Points, in no order, along strands that fork, close into loops and pass close to each other.
(in the rows, 128 means zero)
Points whose rows are less than 84.5 apart are linked; no others are. Some points are linked to none.
Q_65: [158 167 146  85 117 102 136 128 108 125 112 151 149  96 104 131 118 141
 103 181]
Q_200: [184 141 143 140 179  66 126 172 139 137 128 124 106  93 117  76  86 161
  95 181]
Q_896: [126 133 147 132 107 105 118 110 130  99 131 178 139 140 120 136 134 116
 126 144]
Q_563: [133 163  89 111 137 171  92 108 194 160  86 119 148  92 126 161 112 143
  94 130]
Q_757: [ 87  98 163 102  76 160 172 132  52 106 164 132 150 142 141 146 140  98
 138  99]
Q_85: [113  82 136 147  97 194 130 103 145 134 145 139 130 151 124 163 156 108
 179 104]
Q_772: [104 135  88 153 137 155 103 105 221 144 120 104 130 111 146 160  70 142
 101 123]
Q_824: [146 115 138 150 115 128 127 116 134  99  75 155 103 148  93 112 163 143
 130 118]
Q_900: [107 189 102 112 143  75 158 129  80 102 110 159 173 181 150 104 131 135
 121  99]
Q_50: [105  82 117 135 150 230 127 134 176 203 138  38 139 113 149 154  89 134
 138  94]
Q_423: [153 133 120 173 157  74 150 139 126  99  89 138 100 169 112  71 119 160
 120 128]
Q_731: [134 114 131 123 144 142  58 148 143 173 176 109 119  78 117 152 158 114
 132 144]
Q_728: [114 107 130 121 100 127 145  97 161  99 172 154 122 133 155 174  89 101
 141 155]
Q_585: [130 123 136 143 109 123 157 125  99  92  72 140 108 163 108 105 166 149
 130  92]
Q_476: [117  82 137 118 136 202 150 122 182 167 136  63 116 124 166 158  77 132
 147 117]
Q_970: [120 112 151 156 181  86  51 162 137 151 180 105 113 103 130 106 137 113
 115 122]
Q_44: [127 135 139 156 110 106  98  98 143  97 117 199 145 157  94 137 162 117
 130 131]
Q_269: [110 157  95 102 115 184 120 117 176 152  77  81 157  94 120 166  95 154
  83 115]
Q_387: [105 195 121 103 185  73  83 149  93 163 111 104 162 129 129  92 153 134
 112 102]
Q_143: [178 141 138 102 172 126  95 154 131 153 100 136 109  76  97  97 139 158
  95 156]
Q_710: [ 84 123 158 127 123 129 123 153  71 164 130  63 132 133 131 103 173 109
 151  68]
Q_54: [129 132 105 123 152 163  46 140 166 195 198 120 142  77 121 173 163 108
 132 144]
Q_526: [138 176 107 139 125  48 186 141  81  94 120 169 172 156 137  83  94 142
 104 152]
Q_540: [144 129  64 131 167 213  54 139 193 190 135 106 138  74 117 159 160 129
 113 109]
Q_650: [167 157  96 102 158 169 100 112 191 151  69 136 121  86 116 146 121 154
  96 148]
Q_711: [ 68 137 125 143 136 109 142 130  81 111 158 118 137 183 168 120 150 101
 159  43]
Q_398: [167 149 113 130 156 103 135 102 200 126 133 152 105 100 133 130  53 132
 119 192]
Q_110: [163 122 132 112  95 151 175 121  95 108  73 117 100 125 113 120 138 150
 129 147]
Q_422: [ 91 129 118 171 168 102 121 133 128 120 116 117 106 197 156 101 161 122
 156  54]
Q_869: [ 72 121 134 173 111 119 128 135  95 100 152 130 136 181 138 123 171 103
 157  46]
Q_67: [121  93 156 106 114 210 133 120 128 177 129  82 129 113 134 157 142 120
 165 112]
Q_719: [121 103 165  86  91 173 167 131  74 128 105  96 123 122 117 128 156 133
 146 115]
Q_497: [134 120 145 129 112  83 154 126 121  87 147 150 120 137 132 122 103 124
 118 158]
Q_363: [107 115 160 103 112 143 142 147  68 140 103  68 125 121 114 105 165 134
 136  95]
Q_240: [135 134 132 114 120  99 130  99 166 110 163 168 133 115 140 157  80 112
 124 181]
Q_768: [138 146  87 117 158 181  63 125 195 175 122 125 140  82 117 166 143 135
 109 128]
Q_883: [190 148 106 140 150 100 166 106 173 123 118 153 103  99 121 110  66 145
 126 203]
Q_107: [143  91 101 124 147 224  70 138 147 219 155  74 124  76 114 140 170 113
 152 105]
Q_274: [157 102 123 116  89 132 203 117 109  94 132 120  96 125 147 128  90 126
 140 164]
Q_215: [174 140 124 106 179 126  97 137 185 155 130 137 108  80 129 129  93 140
 101 174]
Q_752: [124 135 118 131 143 121  65 119 197 145 185 151 150 109 136 179 117 114
 130 166]
Q_291: [ 92 102 144 181 106 107 107 124 126  83 172 173 131 173 128 145 155  99
 146  98]
Q_931: [152 110 150  83 102 170 171 133  91 138  77  83 108 112 114 123 148 152
 139 136]
Q_282: [126  76 128 159  98 203 150  87 182 120 114 140 102 170 137 156 133 116
 171  98]
Q_549: [134 177 102 129 116  74 186 134  63  88  92 164 163 163 128  93 121 145
  99 126]
Q_907: [ 91  91 152 128  74 162 184 129  60  82 178 164 126 158 154 135 120  88
 124 100]
Q_24: [121 140 108  87 105 193 134 105 156 145  92 101 150 112 137 174 114 140
 121 124]
Q_261: [134 163 135 145 141  44 148 139 115 101 137 160 153 161 127  89  94 140
 110 151]
Q_297: [123 147 137 117 121  86 152 153  81 108 112 107 134 145 131 106 132 143
 118 124]
Q_594: [104 156 142 142 126  48 140 123 112  86 162 189 161 163 130 110 100 113
 110 140]
Q_401: [122 127 130 138 103  79 181 131  83  73 154 147 132 149 146 115  99 121
 113 148]
Q_860: [113 137 131  74  87 156 137 105 117 122 138 143 163 115 137 185 121 111
 128 153]
Q_761: [102 118 157  65  84 144 138 129  81 132 165 117 158 107 136 165 134 109
 137 145]
Q_136: [127 108 136  97 102 189 126 111 134 147 103 109 127 121 125 156 148 129
 152 119]
Q_911: [146 123 132 103 158 140  83 139 169 157 145 115 108  84 133 154 125 132
 120 154]
Q_42: [135 160 115 139 152  72 163 151  93 111  93 111 126 159 138  77 123 162
 114 118]
Q_947: [142 155 117 123 145 100 120  98 200 132 162 159 140 103 141 150  60 121
 116 183]
Q_508: [118 136 103  74  75 167 177  92 107 103 129 150 151 117 152 168  97 104
 113 156]
Q_749: [118 142  88 144 138 156  56 123 199 171 192 127 160 108 131 191 136 117
 131 147]
Q_265: [191 150 106 153 122  81 180 108 132 106 101 175 115 106 106  96  82 144
 134 197]
Q_222: [ 87 112 155 110  99 115 157 148  66 104 155 104 140 144 146 125 134 113
 136  98]
Q_564: [159 103  93 142 100 129 219 110 126  83 135 128  88 122 160 134  64 118
 145 183]
Q_221: [150 136 141 105 163 133  62 157 120 163 121 119 117  71  93 120 165 136
 104 136]
Q_881: [ 76  97 150 177  94 151 123 131  90 133 177 119 147 169 127 128 189  89
 173  53]
Q_72: [ 89 164 133 120 126  80 134 138  73 102 125 130 166 156 139 116 151 127
 118 105]
Q_588: [134 107 132 150 110 164 103 106 149 119  83 152 104 144  93 138 181 136
 148 110]
Q_959: [135 118 151 142 177  82  81 161 136 139 148 112 105 109 125 100 125 135
 105 140]
Q_616: [121 112  77 142 149 224  73 138 185 208 160  74 143 100 120 164 148 124
 133  98]
Q_341: [154 146  93  99  90 134 181  88 121  98 108 155 137 114 135 148  91 128
 119 174]
Q_814: [103 108 138 138  81 106 185 127  76  63 185 170 119 151 157 133  99  92
 112 131]
Q_659: [160 140 137 158 158 117  61 125 176 138 110 192 131 120  83 108 158 132
 120 150]
Q_345: [ 86 152 102 139 157  96 151 127 103 109 135 133 123 202 181 116 155 109
 168  55]
Q_735: [144  84 133 154 115 201 127 100 169 131  82 130  92 151 115 138 162 130
 167 104]
Q_990: [115  76 151 167 107 143 144 116 138  87 130 150  86 170 128 129 145 117
 157  93]
Q_550: [143 133 119  88 120 155 145 110 151 139 105 108 115 101 134 159 106 135
 126 162]
Q_686: [159 115 128 168 119 101 162 111 137  87  84 155  91 156 103  94 128 149
 129 138]
Q_404: [ 94 119 142 188 127  90  76 130 140 109 173 148 137 165 122 133 168 107
 141 107]
Q_817: [142 177 149 111 132  71 126 140 107 125 110 164 168 115 100 100 119 147
  97 160]
Q_99: [178 137 124  97 147 151 105 127 150 148  80 128 105  86 103 124 134 158
 107 157]
Q_496: [122 183 121 121 176  69 110 142 111 138  94 134 149 155 125  88 148 141
 121 104]
Q_9: [131  94 138 105 139 192  85 142 131 190 133  83 112  86 121 148 160 123
 157 121]
Q_854: [117  89 101 139 154 211  83 136 193 188 149  76 120 109 141 160 114 126
 141 107]
Q_607: [120 136 134 138 162 116  87 150 100 142  89  88 117 134 107  85 173 139
 121  88]
Q_587: [156 150 102 144 102  88 198 130  67  82  81 154 133 146 117  94 118 153
 108 137]
Q_266: [100 102 137 178 132 102 142 129 127  90 125 128  93 185 141 100 139 123
 143  76]
Q_721: [119  78 125 105  93 190 214 107 131 118 155 103 118 131 181 159  58 114
 152 135]
Q_530: [135 118 153 103 134 151  89 145 111 158 115  93 113  88 106 131 167 131
 127 127]
Q_839: [107  87 132 121  83 129 174 107 114  80 182 163 113 146 161 153  89  88
 132 147]
Q_117: [ 87 124 132 159 137 125  84 154  92 177 153  67 127 135 130  97 176  99
 154  63]
Q_533: [114 132 118 174 163  63 143 136 131  97 122 137 104 191 145  89 119 142
 131 102]
Q_608: [149 124 127 131  93 121 186 126  78  80  82 142 113 147 114 110 138 145
 117 129]
Q_764: [148 122 130 122 170 134  79 164 104 154  77  88 101 105  94  71 173 150
 105  98]
Q_305: [132 189 140 120 159  66 105 145 108 131  96 162 170 140  99  85 137 149
 102 128]
Q_268: [102 142 140 166 136  58 102 132 137 103 160 163 142 167 131 115 130 114
 127 122]
Q_317: [183 164 116 168 129  55 177 144 111 114  92 162 139 123 101  70  92 165
 114 179]
Q_260: [184 142 139 114 177  93 111 152 165 150 137 144 105  72 119 106  77 146
  97 192]
Q_966: [151 107 132  95 104 143 164 120 129 115 125 113 107 119 141 146 101 134
 132 164]
Q_637: [102 163 125 115 166  98  89 154  85 157 104  78 134 123 129  95 169 133
 125  81]
Q_484: [ 97 129 158  93 101 101 135 151  62 121 161  99 153 117 141 135 134 118
 125 128]
Q_596: [140 159 144  72 114 117 102 123 117 140 129 145 155  91 110 163 138 132
 110 167]
Q_195: [156 135 137 137 172  81 117 160 122 128 109 118 106 122 110  74 114 157
 101 154]
Q_715: [122 133 141 148 122  95  75 111 171 121 181 183 154 128 123 158 135 108
 138 162]
Q_289: [ 97  83 155 158  86 177 129 120 105 130 159 131 131 155 122 142 178 105
 178  80]
Q_877: [104  66 136 125 117 197 182 108 166 150 159  77 128 141 177 164  65 114
 157 116]

A fork is a point with three links, a tip a point with one. Leave the first point through the second and follow the links. Name the first fork or tip that comes.
Q_731; Q_911 => Q_970
Q_85; Q_289 => Q_266
Q_422; Q_345 => Q_824
Q_959; Q_195 => Q_715
Q_607; Q_637 => Q_596
Q_508; Q_860 => Q_814
Q_814; Q_907 => Q_341
Q_596; Q_65 => Q_764

A tip is a point with one link. Name the tips that can be reached along the links from each point below, in the order of the rows.
Q_496 => Q_764, Q_596
Q_266 => Q_291, Q_990, Q_117
Q_54 => Q_970, Q_715
Q_839 => Q_44, Q_341, Q_317
Q_854 => Q_564, Q_721

A piece is all that can be reached along the links. How many separate loops has the piece of each point below (a circle has one, a figure eight two, a Y none), and how many tips (points with one link)?
Q_970 => loops 0, tips 2
Q_764 => loops 0, tips 2
Q_44 => loops 0, tips 3
Q_549 => loops 2, tips 3
Q_269 => loops 2, tips 2
